Each row is a point on a tangle of strands that fork and nearly touch. The rows are in no order.
Points whose rows are less than 49.8 apart are linked; no others are. Some points are linked to none.
bam: [ 13   2  18  -5 -18  17 -24  14  14 -10   1   3 -10  26  -2  10  -5  -3
 -20  -6  -7]
vopi: [  1   6  -5  -4  -3  -9 -18  -2  17   3  -6  21  -5   4   0  -3  -1  -4
  -2   0   1]
Rikuv: [-33   3  15 -14  -3  -6  21 -15 -11  30  19 -10  -2   2   6 -15 -30 -20
   3  15  17]
fem: [ -8 -15   3  -3   7   2 -30   6  24  -4 -23  17  14  24   9  19  16 -14
 -20 -14  -5]
Neb: [ -1 -12 -10  15 -26   2 -29  22   4  11 -13  17  10  16  -6  15  20 -18
 -21 -22  -8]
Gasar: [  6  10  -9  20   1  10 -14  21  20  15 -24 -10  -2 -14  -4  -9  -7   1
  -7 -12 -25]
nuv: [  8   4  25   1 -28  17   3  -1   2  10  -9 -17   0  15 -15  21  20  15
   5  -4  -4]
Sirus: [-31  -7 -21  -7  13  -6  -5 -14 -41   5   4  19  11  -4  11 -15 -12  -5
  -6  11   6]
Tosi: [ 26  12  28 -10  17   4  18  -3  16  -5   3   1  -8 -10   8 -14  -8   6
  21  15  21]
kabu: [-24  -1  12 -10  17   2  -8   0  -6   5  -8  45  -3 -23   8 -43  -9  -4
  -7  16  19]
lenur: [-20  -8 -12  -5  -9 -21 -16 -14   7  10  -3  21   8  19   4   8   8 -15
   1  -7   0]
beb: [-11 -22 -23  26 -24 -28  -4  15   5   8  -1  11  22   2  -5  15  28 -29
  -3 -22   0]
sov: [ -2 -18  -8   6   7   0  -3  15  20  -8 -18   3  14  15   0  21  31 -10
 -22 -16  -2]
Vemo: [ -7  -5   6 -15  13 -14  -6 -14  19  -6  11   4  -7  12  22  -4 -25  -7
   4   5   4]
Tonir: [ 33   9  20  -6  -4  -4  25   5  27  -9  16  -5 -15  -7  -6  -1  -1   7
   8  11  15]
tesot: [ -1 -11 -21  12   7  -8  15  17  22   2  -9  -3   8   3  -1   6  22  -4
 -11 -16  -3]
leg: [ 24  12  10  -5  25  -2 -21  -7  -6 -19 -21   9   5  -3   1  -6  14  23
   7  17  -3]
ket: [ 19   6   3  -1 -12 -12  15   4  27 -17   9  -5  -8  -6 -14  20  18  10
  -3   1   4]
Rigan: [ 17  15  34  -3 -16  24  -7  -4 -18   6 -13  -2  -4  16 -13   2  17  16
  12   4   2]
gugil: [-13  -9 -13  -1   2   1  38  -3 -20   5  22 -27  -1  12   0   2  -6  -1
   2   3   5]
Saz: [ -8   3 -14   3  -5 -22  -8  16   2  14  13  17  -7   5   4 -13 -37 -28
 -26   9  -7]
maf: [-23  -3 -21  10   4  -6   8  -6 -24  28 -19  20   8  -5  -3 -17  24  -2
   2  -5  11]
puvug: [  3   9  31  -2 -12  10   4  -3  32  25 -20 -15   1   8 -12  11  18   5
   6   2   0]
felat: [-18   2   7  -4  15   7  -7 -14  -9  15 -10  -2  -5 -26  12 -24 -22   6
  10   0  -1]
Bero: [  6  -8 -25  20 -11  -7 -31  25   4  -7  -6  16   7   1  -1   7   4 -15
 -22 -19 -19]
kof: [  1   0  17 -16  22  11   2 -14 -22 -11  13   9  -1  -5  23 -18 -20   2
  17  10  21]
big: [  0  -9 -25  18  18   5  -4   9  -3  -4 -19   8  -2 -20  12 -21 -18   8
  -8   0 -27]
fima: [ 24   1   4   4  15   6   5  19  19 -26  -2 -31   0  -9  -2  13   7  11
 -11  -5 -16]
pab: [ 22   1  10 -15  16   5  -8 -21 -28 -14  16  -1   4 -20  17  -2 -24  14
  22   4   9]
fon: [  0  11   3   3 -12  -2 -41 -10  17   7 -23  -6  13  -8  -8  18   6  -1
  13  -7 -21]
Tikob: [  2  -1 -17  11  10   8  -9   4 -11 -13 -20 -24  16  -2  -5  14  19  12
   5 -13 -24]
bena: [-10  13  15  -2  -2  15  26  -1  -4  23   0  14 -10 -12 -12 -29   8   0
   8  14  32]
zuz: [ -5  -3  -9  -2   2   4 -17 -15 -19 -14 -18 -12  20  13  -7  22  32  13
  12 -10 -11]
mobi: [  6   1 -23  12  10  13  -4   6 -25  -5  -5   0  -3 -22  -1 -16 -15  17
  -3   4 -11]
lunup: [  8  -2   4  -1 -31 -11  -7   3  18 -18  13  13  -7   7 -14  28  16   1
 -13  -3  -2]
lupa: [ -2  -2  -6 -13  15 -17 -22 -12  10 -16   3  32  -5   9  14  -9 -13  -3
  -2   9   6]
vigi: [  8  -8 -11   8  23 -11   5   9  28 -35  -6 -23  14 -15   2  25  17   5
  -9  -9 -17]
dopa: [ -4   3 -18  13   9 -10  16   5  27  21 -15  -1   0 -16  -3  -9   9  -1
   4  -4  -2]
vun: [ 35  11  21   4  -8  17 -12  15  -8 -21  -4 -20  -2   0 -18  22  22  17
 -10   0 -14]
lesep: [-11   7   9   1  16   1  28  -1  27  27 -11  -9  -8  -9   3 -22  -3   0
  10   1  10]
mefu: [-26  -1  -8  -7   4   0  15  -7 -33  16  11  12   5   2  -1 -19  -6 -10
  -7  13  19]
gosi: [ 19  -2   3 -17  10 -11 -11 -27 -11 -19  10 -13   4  -6  14  16 -11  13
  24  -1  -4]
Zana: [ -8 -15   1  -3 -30 -17 -10  -7   5 -31  21  16   4  16  -4  42  22  -3
 -16  -8  -5]
nidet: [  8  -4  -9  -2   2  -7  18  15  10 -15  18   6 -13  15   0  -3  -1  -4
 -16   3   6]
Sazi: [ -1   7   1   6  -9  14  35   2  -6  18  -2  -3  -8   7 -19  -9  23   7
   6   3  19]
Kebe: [-13  -3   2   1 -22   3  37  -3  -8  23  21 -31  -7  12  -8   7  -8   0
   5   2   2]
penuk: [  2  -2 -18   6  22 -11 -19  -5   7 -15 -25  17   6 -17  11 -12  -4  14
   4   5 -18]
Reke: [ 10  -7   9 -15  -1  -7  11  -3 -10 -23  41 -10 -12  14  14   5 -31  -8
  -1   9   3]
Tofa: [ 27  17  24  -9   2  11 -26 -11 -22 -12 -13  10   1   4  -6  -2  14  16
  14  13   5]
kogi: [ 40   6  19 -10  -2   1   9   0 -10 -37  18  -6  -8  -1  -7  13  12  17
   4   6   6]
vuti: [ -6   1  -6  -4  -7   0  -4 -17 -13   2  -9   5   4  11  -9   8  22   9
  11  -3   6]
ronon: [ -2   7   2  -9  13   0   8 -23 -12   4  -3  14   3 -20  -2 -13   9  16
  17  15  26]
mag: [ 31   9  -3  -3   5   1 -10  11  -5 -28  11  17 -15  -5  -3 -10 -10  12
  -7  12   5]
Zipe: [ -6   3 -15   8   4  -5  16  22 -13  12  16   7  -6   2  -1 -23 -28 -17
 -27  15   5]
duki: [ -7 -10  -9 -13  11  -6   3 -12 -26 -13  25 -12  -3  11  16   1 -27   0
   4   5   2]
libig: [-23 -10  -7  -4  16 -10  -7  -9  21   7  -8  -7   3  12  21  -3 -17  -9
   0 -10 -12]
zemov: [ -7  -6 -28  28 -15 -22  -6  11   3  28 -18  20  14 -10  -6  -6  23 -19
   4 -16   1]
ladeb: [ -2   4  29 -10  32   9  26 -12   5   5  -4  -6  -1 -19  21 -25 -11   5
  26   7  19]
Silu: [-16   4  30 -11  22  25  22  -1 -17  -1   6   4  -5 -10  22 -31 -14  -8
  19   9  24]
fazav: [-17   7  24  -9 -14  10 -28 -20   1  21 -19  -4  -1  18   2   3   1  -1
  13 -10  -9]
teso: [  1  -2  -1  14 -33   3  22  21  24   9  14 -19  -9  -2 -21  24  12  -3
 -15 -11  -7]
vuvot: [-22   2   5 -10  -7  12  25  -4 -46  10  27  -4   6   7  -2 -15 -18 -10
  -4  23  24]
molu: [ 27   6  -2   3  11   5  -6  18   8 -26  -6  -1  -7   2  -4  -1   6  14
 -13   2  -7]
zet: [ -7  -7  -5   8 -23   2  32   4  10  11  10 -34  -1   2 -14  23  16   6
   2 -13  -6]
novu: [ -5  -2 -11  -1   3   3  41  12 -31  -3  31 -12  -1   9  -6 -10 -14  -7
 -12  18  18]
peg: [ -6  12   9   1   7  12   6   9  -5  11  -4  35 -12  -2  -6 -35   2  -5
  -7  12  24]
rudos: [ -5  -8 -18  19   9  13 -15  17   6   0 -23 -12  11  -1   5   2   0  -1
  -9 -20 -31]
lov: [-23  -3 -11   0  14   1  -9 -16  -6  10 -18  -7   7  -2  11  -8  -6   4
  12 -10 -12]
fabu: [ 16   2 -11   6   2   8   6  -1 -15   3  10 -34  -5 -24   0   4 -22  13
  13  -9 -13]
sime: [ -8  -1   9  -3  24  11  -2  -3  -4  -1  -9  18  -5 -33  18 -38 -23   9
   1  14   2]
pemo: [ -4  -6  -6 -10 -21  -9 -16 -13 -17 -19   6  18   3  25  -6  24  20   7
  -3  -4   0]
samu: [  0   3 -14  13   2  16  29  25 -29   8  14  -6 -12   8  -8 -21 -12  -4
 -18   5   4]
leno: [  5   2   0   1  25   0 -30  -1   8 -15 -32   5  15   3   9   1  11  13
  -2   4 -22]
kisim: [  7  -5  21 -14  20  10 -14   5  23 -21 -11  -2   5  29  13   8   8   3
 -11   1  -2]
Gipe: [  3  13  28 -11  -1   0 -36 -20  15  12 -26  -7   5   2   4  10   6   3
  15  -1 -14]
Fadug: [  6  -5   7   9 -23   4   3  24  43   5   7  -8  -7   2 -12  24   3 -14
 -25 -11  -8]
ruv: [  1   1 -12   1   0  -8  -5  -8  10   4   9 -25  -5 -16   8   6 -26   1
  15  -7 -17]
Memi: [ 24  10  -3  -5  -5  13  -3   2 -29 -19  17  25  -9  -9 -13 -11   0  12
   0  21  26]
ziz: [  3  -3 -28  11 -10 -19 -25  24  -3  -4   8  24  -3   6   5  -2 -18 -21
 -27  -6 -17]
bati: [  1  -1 -12  16 -18  -3 -24   7  27   1 -16  -3  16 -12 -18  21  15 -10
   4 -16 -16]
legu: [-19  -1 -30  15 -16 -16   4  -3 -22  30  -5  14  11 -10 -12  -4  12 -14
   6  -4   4]
gup: [  5   4  25  -7  -9  16   6  -3 -11  10  13  -9 -15  12   6 -11 -22  -6
  11   3   6]
pib: [-15  -8 -20 -10  16  -9 -13 -20 -26  -8  11   7   5  -6  15  -6 -25   2
   6   8  -1]
Mobu: [-23  -4 -11  -6 -15 -26   8 -15  13  19  12   2   3   9  -1   8  -6 -16
   7   3   1]
Gomo: [-26   1  11  -6   2   1  22 -14   4  36   2 -17  -7  -6   3 -16 -14  -7
  15   1  10]
pomoz: [ 18   8   3   7   8  23   0   2 -22   8  -4 -21  -7 -27   2 -17 -21  17
  11  -2  -6]
vam: [ 34   7  15  -8 -17   8  15  -1 -23 -25  26  13 -12  -2 -13   5   7  17
   9  18  24]
doref: [-10  12  34  -3 -18  10  -7 -10  19  33 -13  -3 -12   8  -5  -8  -3  -5
   9  -6   0]
marol: [-13 -15 -10  16 -30  -6 -18   7  13  11  -7   6  18   5 -13  29  21 -23
  -3 -24 -11]
finop: [ 10  -8   7  -9  -2  -6  10   7  14 -31  32  -9 -15  17   6  14  -8  -3
 -17  -2   0]
teke: [-17  -1 -12   9   2   4  29  -4  -9  29 -17   2   4   8 -10 -10  33   3
   5  -8  12]
Kon: [  2  -6 -18   5   4 -13  -3   0  21 -21   6 -24   7 -16   1  23  -2   0
   6 -13 -19]
gusir: [ 17   2  13   4  -5  14 -20  26  34  -6  -9  -4  -5   8  -7  11   1  -7
 -26  -5 -11]
nodof: [ 24  -2  12 -15   5 -10   7 -20 -10 -31  13 -21   5   0   3  28  12  19
  17  -2  -2]
pep: [-28   1 -13 -10  -4 -26  24 -16  -1  25  20  -2   6  -6   1  -1 -21 -19
   0  17  14]

A fork is a point with three links, a tip a point with one. Leave the first point through the second and follow the links. Name the first fork or tip that comes.
peg; kabu => fem
molu; fima => marol
fima; molu => Gasar
novu; vuvot => nidet
nidet; finop => novu

Follow the links from the first point to the second, and from the first to the third. Name the last point that the two ways share.
penuk; sime; vuvot => marol
pib; Gipe; Sazi => marol
gusir; pib; Neb => novu
teke; duki; Fadug => novu

Name the points in between on the shortest way along the links from the first point to the second, in order.
Tosi; fima => ladeb Silu kof pab gosi nodof kogi vam Memi mag molu
dopa; fon => lesep Gomo Rikuv pep Mobu lenur vopi lupa Vemo libig lov felat sime kabu peg bena Sazi teke maf legu zemov beb marol bati
mag; bati => molu fima vigi Kon ruv fabu pomoz mobi big penuk leno leg Tofa Rigan nuv puvug doref fazav Gipe fon
gusir; Rigan => Fadug teso zet Kebe gugil novu samu Zipe Saz ziz Bero Neb marol bati fon Gipe fazav doref puvug nuv
